Each row is a point on a landscape with many valleys, with its height.
From any point a ball rolls to the lowest of the 4 points nearest to it. It stops when none of these is lower. Distance is the straight distance between rows; heights are no part of it.
buped h=392: [-41 -34  60  -5 -48  48   1 -30 -19  20  14  38  19  43 -23  17 -65   6
 -17 -29  -3  17   3  22]
pavag h=440: [ 35 -17 -24 -14  26 -14  13 -36 -45   9  -6  -3  32  67  69  20 -14  21
 -30 -84  18 -46  19  21]
zupe h=380: [ -7 -26  24   3  48  38 -11  -3  10  26 -26  -6 -21   7 -37   9  -5  17
 -15 -17  -3 -21  11 -24]
Vefi h=378: [-37 -30  44 -13 -21  36  23 -60  -4  32  23  12   8  23  38  -1 -56 -14
  -8 -30  -9  47  35   8]
Kekur h=474: [ -2 -17  18  10  -2  22   0 -61 -12   9   6   8  10  41  19   0 -34   3
 -23 -81  14  29  19  33]
zezov h=259: [ 32 -28  25   0  -6  12  -9  41 -14  31 -21  45 -11   6  24  11 -42  43
 -28  51  16 -66   3  10]
Sutop h=624: [-17  -4  72  17 -21   4  25 -59  44 -24  30  35  37  12 -63 -14  10 -47
   0   1 -10  85  26 -18]
riz h=346: [ 34 -30   0  10  53  -6  -5  -4  -5  46 -37 -16 -25   9  19 -12   7  14
 -35  -5  -9 -59  23 -32]
debib h=639: [-32  15   9 -21 -27   7  28  77  33  22  11   6   8 -14   2 -13  11 -27
  38  85 -10   7  11 -18]
Nalum h=394: [ 19 -14  -6  19  32   9 -32  21  -9  24 -35  -1 -32 -13  10   3  28  23
 -18 -17   3 -63  -5  -6]
bine h=677: [-25  11  32   7 -98  -8  -1  65   9  -4  22  48  18  13 -40  -8 -13 -17
  20  70  -2  20 -31  -1]
sedo h=659: [-29  -8  26  -9  -7  29   4  60  17  34  -9   9 -13   1 -37 -17  -6  -4
  18  56  -5 -15   6 -18]
koze h=280: [  8  24 -51  13  64 -31 -10 -21 -10 -52 -38 -71   7 -44 -25  16  48 -28
  -4 -29   6  10 -46   1]
zolu h=216: [-19 -32  33 -38 -24  38  41  -1 -11  55 -12  21  26  47  -6  19 -84  13
 -17  33 -16  11  21 -12]
rit h=443: [ 62  -6 -42   4  33 -19 -31  -7 -47 -14 -23 -16  11  38  38   8  13  31
 -45 -40  20 -75 -18  12]
voful h=384: [ 39  40 -75 -10  34 -28 -18 -15 -23 -35   5 -39  22  15  49  -5  39   7
 -22 -16   4 -23 -47  26]
visil h=727: [  7  18  -3 -24 -51  -5  21  67   1  29  16  32   7 -19  28   6 -29  14
  23  92  -6 -17  -4   6]
kateb h=296: [ 20  15 -45  13  49  -6 -37   1 -27 -17 -35 -59 -15 -37   4   3  46   1
  -1 -31   3 -43 -29  -6]
Zub h=703: [ -26    9   20   11 -104  -14   33   77   21  -34   14    6   56   27
  -43   -9    7  -64   36   74  -18   58  -13  -20]
fufot h=266: [ 14  26 -47  -1  67 -42  -1 -55  12 -70 -13 -49  14 -46 -29  10  35 -29
 -14 -23   5  43  -5   1]
suga h=665: [-42  25   1 -22 -82 -12  33  78  10  -6  27  13  18   3   3  -8  -7 -32
  55  91 -13  29   5  -9]
Kad h=664: [-40  17  10   1  -1  -4  38  53  41 -31  21  11 -10 -33   2 -29  35 -44
  43  65 -10  44  29 -36]
sul h=575: [-44  35 -18  26  44 -24   0   7   3 -35  11 -14 -31 -93  16  -8  49 -32
  44  -3   1  21  13 -23]
tapo h=625: [-45  26  23   4 -51   4  22  65  19 -11  32  23  -3  -8  -3 -25  16 -19
  49  57 -10  23  -2  -6]
Nop h=337: [  3 -26 -22  31  70   5 -22  -4 -17 -13 -82 -71 -23 -39 -19  24  23  13
 -14 -51  -3 -57   1 -37]
nos h=311: [  0 -25  25   3  -5  27  -5  12   6  35  -5  17 -16  21 -12  -2 -21  26
 -27  15  17 -21  -4  -2]
zamom h=435: [ 10  49 -63  16   2 -36 -24 -25   0 -52   0 -53 -10 -54  17  -4  73 -27
  22 -27 -13  14 -22  20]
nufa h=297: [  71   -8  -13   22   13  -25  -24   27  -37   36  -15   17  -26  -23
   81   -2   14   17   -8    8   -2 -116    5   19]
bero h=408: [ -33  -36   33   18  -15   60  -12  -54  -41    9  -18    4   -2   27
   37    8  -20   -4   11 -107   -4   -2   37   26]
seguv h=395: [  3 -16   2  20  40  21 -27  -1   2   2 -35 -20 -31 -15 -38  -2  13  23
 -16 -39  15 -21 -13 -24]
vurit h=67: [ 16 -37  28 -38 -40   7  18  48  -9  46 -25  28  33  24   2  26 -79  35
 -15  74   5 -34  -4  -8]
puzus h=368: [ 35 -17 -35  -5  56 -21   8 -35 -21  10 -16 -34  21  44  35  -1   6  21
 -27 -55   6 -35   9  -8]
ritol h=309: [-38 -11  28 -35 -34  15  50  -2  33  29   9  22  44  28 -28  -7 -57 -11
 -12  60  -9  65   9 -26]
zasu h=488: [  4  -7  -6 -20  46  -3  22 -31  36  33  26   9 -16   3   0 -12 -19   4
 -20  17  11  26   5 -12]
suz h=262: [-62 -26  77   9 -40  66  12 -40 -12  18   5  25  15  15 -33   5 -32 -36
  15 -53 -14  40  29   2]
gutu h=393: [ -2  -8  12 -35 -70  -5  27  60   1  15  -5  17  47  26 -23  27 -60   4
  -7  97  -6  31 -23  -8]
zigef h=343: [ 19   7  -9  14  40   7  -8 -49  -9 -39 -45 -56  15   1 -46  24  23  -9
 -16 -77  15  11  -9  22]
binas h=458: [ 28  21 -41   0 -11 -24  -7  13   9   9  38  17 -42 -44  79 -18  17   8
  34  34  -9 -23  -4  12]
zevo h=433: [-24  24  -1  17   2  11 -24  28   0  10  -6  -4 -46 -44   6 -10  38   5
  49 -21   2 -36  -9   5]
nal h=279: [ 36  17 -58 -22  54 -35  -4 -47  21 -40  10 -42   4   0  24  -3  35 -14
 -21 -15   6  33  -1 -12]
nosub h=351: [ 25  38 -24  26  16 -29 -17 -37  23 -65  -6 -32  -1 -32 -35  -4  59 -25
   2 -25   7  39 -18  17]
beb h=510: [-55  52   2  24  10 -23  18   7  -2 -45  25   0 -41 -79  13 -13  54 -22
  84 -23 -19  13  32  -4]
Gibog h=396: [ 14  -9   0  10   3   9 -37  31 -19  22 -12  28 -30  -6  20   6  -1  31
  -4   4  17 -56 -13  17]
Bopur h=139: [ 11  16 -35  14  80 -22 -13  -8  18  -9   0 -35 -10 -46   1   0  34 -28
   6  -7   4  -4  -7 -17]
kun h=426: [ -6 -19  39   6 -19  15  12 -20  29  21  22  29   6  24 -38 -15 -26  -6
 -18  20   9  47  -2  -3]
fanor h=379: [-21  45 -22   7 -13 -18 -12  -6  -7  -6  44   7 -48 -51  40 -17  38   2
  72 -25 -26   2  12  22]
Gito h=190: [-10 -26  26 -21 -34  33  -9  57  -1  34 -16  28   3  39 -35  31 -50  19
 -20  58  -5 -36  -2 -14]
manib h=352: [-49 -34  45   2 -35  42   6  45   8  10 -22  15  18  41 -87  15 -32 -20
   1  26 -13   6   5 -27]
Gozu h=233: [  1 -41  27 -15 -69  23 -12  57 -47   0 -19  51  32  38 -50  51 -94  17
 -14  66   5 -23 -18   8]
supav h=345: [ -9 -36  42 -22 -19  20  20 -28 -48  43   0  39  18  32  43  17 -77  41
 -11 -17  11  -6  26   9]
Suto h=520: [ 21 -13  44  -5 -54 -10  15 -29  16   4  58  52   8  30  -9   2 -49  24
 -40  41  12  43  -8  28]
midu h=427: [-19 -16  36   1  29  26   0 -32  30  13   3   8  -3   8 -45  -5 -17 -15
  -3 -28  10  35  16 -10]
sen h=555: [-46  25  24  23 -26  21  -3  58  20   0  18  12 -30 -39 -19 -33  39 -21
  48  11  -6   4  -4  -8]
bito h=421: [ 47  13 -36  11  20 -16 -34  15 -23  24   6   6 -27 -14  66   6  16  21
   5  -7  11 -65 -17  24]
tegat h=483: [ -7 -35  31  21  -8  45 -22 -38 -11   8 -20   6 -14  38 -27  12 -31  22
 -14 -94   9  -8   7  15]
kopu h=434: [ 41  27 -33  26  -7 -38 -26 -22  40 -29  33   5 -21 -19   7 -10  51   2
  -1 -14   3  25 -23  34]
pezam h=666: [-22   9  -5 -20 -61 -11  36  56  36  -3  35  23   4 -10  -9 -17  -4 -18
  32  92 -11  54  -2 -15]
nake h=505: [  7  -1  15  18  15 -16 -12 -55  56 -30  24   0   3  -9 -38 -15  32 -31
 -16 -27   7  75  19   6]
momup h=451: [ 35  10  -5  23  -4  -7 -31 -55  33 -26  19  -5  10   3 -36   5  23  -4
 -30 -53  12  39 -17  42]
nimi h=525: [ 11 -19  22  10 -22   7  -4 -38  10  11  27  34   7  37  -7  14 -37  25
 -32 -25  28  27  -6  33]
Figuv h=567: [-19   3  35  23  20  -2  14  -8  54 -29  24  17   8 -29 -46 -22  22 -32
  -3  24   7  75   9 -19]
kis h=439: [ 25   3 -25   0  27   0  -7 -34 -50 -20 -36 -22  28  60  -7  17   4  33
 -29 -86  13 -42 -14  18]
silal h=604: [-23  24  -7 -19 -17   2  10  27  33  14  24   0 -30 -42  26 -27  17  -3
  30  47  -8  -1  11 -11]
gegov h=448: [-36   7   6  17  47  30 -14  42   2  13 -34 -14 -38 -51 -31 -18  32  -4
  24  -1   0 -37   0 -29]
Rilig h=446: [  8 -41  54   0 -25  14   5 -30 -28  17  15  62  17  39   8  30 -89  31
 -29   7  30   0  -4  35]
fum h=305: [ 32 -25 -27  13  79  -9 -18 -14 -30  13 -59 -69  -2  16   3  15  25  18
 -37 -54 -12 -60   9 -28]
zilu h=172: [ 12  -5 -41 -14  73 -22  27 -38 -84  -9 -72 -84  64  48  23  -3   9   2
 -24 -78 -26 -52  41 -43]
popop h=258: [-11   5 -19  -9  69   7  13 -54 -52 -50 -65 -86  36  10 -20  32  12  -5
 -14 -95  11  -6   6   0]
Vorod h=521: [  2  16   2  21 -21  -8 -25  17  29   2  21  13 -21 -19  -7 -15  20   4
   6   5   7  -1 -32  19]
mede h=543: [ 18   7 -28  -9  11 -11  -5  -3  43  22  37  19 -29 -21  30 -18   6   3
 -11  35   6  20  -5 -11]
Tufo h=544: [ 28 -17   0 -13 -17 -19  11 -59  38 -13  50  42  -7  18   0  -3 -21   0
 -44  19  11  60   9  10]
tozav h=283: [-20 -26  41 -10 -55  24   2  47   7  27  -2  34  20  39 -67   9 -50   1
  -9  61   1   2 -19  -9]
daruz h=359: [ -3  23 -20 -20  33 -17   3   5   5  32  19 -14 -36 -65  60 -22  38 -16
  50  18 -38 -37  13 -29]
vede h=186: [-21  39 -12 -21   5  -9 -17  -3 -33  32  25  -5 -46 -48  48  -8  31   3
  71 -27 -33 -36  23   1]
sazuf h=647: [-28  35 -12 -37 -56 -12  33  43  19   7  51  25 -22 -24  41 -30   8  -6
  56  67 -30  20  30  -7]
duz h=696: [ -6  16  -5 -26 -97 -22  23  57   5 -14  34  43  16 -13  23  12 -34   3
  43 103  -9  29  -5  11]
sukif h=489: [ 49   5 -36  -7  -2 -35  -2 -30  26 -28  44  25 -13   8  44 -13  12   5
 -32   8  14  25 -10  24]
fif h=360: [ 33   9 -43  -4  41 -22  -6 -48  15 -28  10 -30   8  23  16   1  25   4
 -39 -43  12  23  -9  20]
lekol h=403: [ 36  29 -50   5  15 -22 -34 -17 -34 -45 -42 -54  19  11   0   8  35  34
 -28 -53   8 -22 -53  26]
zila h=239: [ 28  -5 -49  -7  52 -22   5 -21 -81 -31 -78 -82  47  42   2   5  29  21
 -25 -57 -17 -61 -15 -14]

For each start below, name the point where the ball stops.
rit | zilu
Nalum | zilu
duz | vede
gegov | vurit
debib | vede
midu | vurit
pavag | zilu
kis | zilu
Zub | vede

Call two points neighbours if one is among the 4 nearest of the other. Go from one point of each pair to the other, from neighbour to neighbour, staying as low as possible. Name the highest point that can't be avoided.
Bopur, vede | gegov
vurit, suz | Vefi
zilu, Bopur | Nop
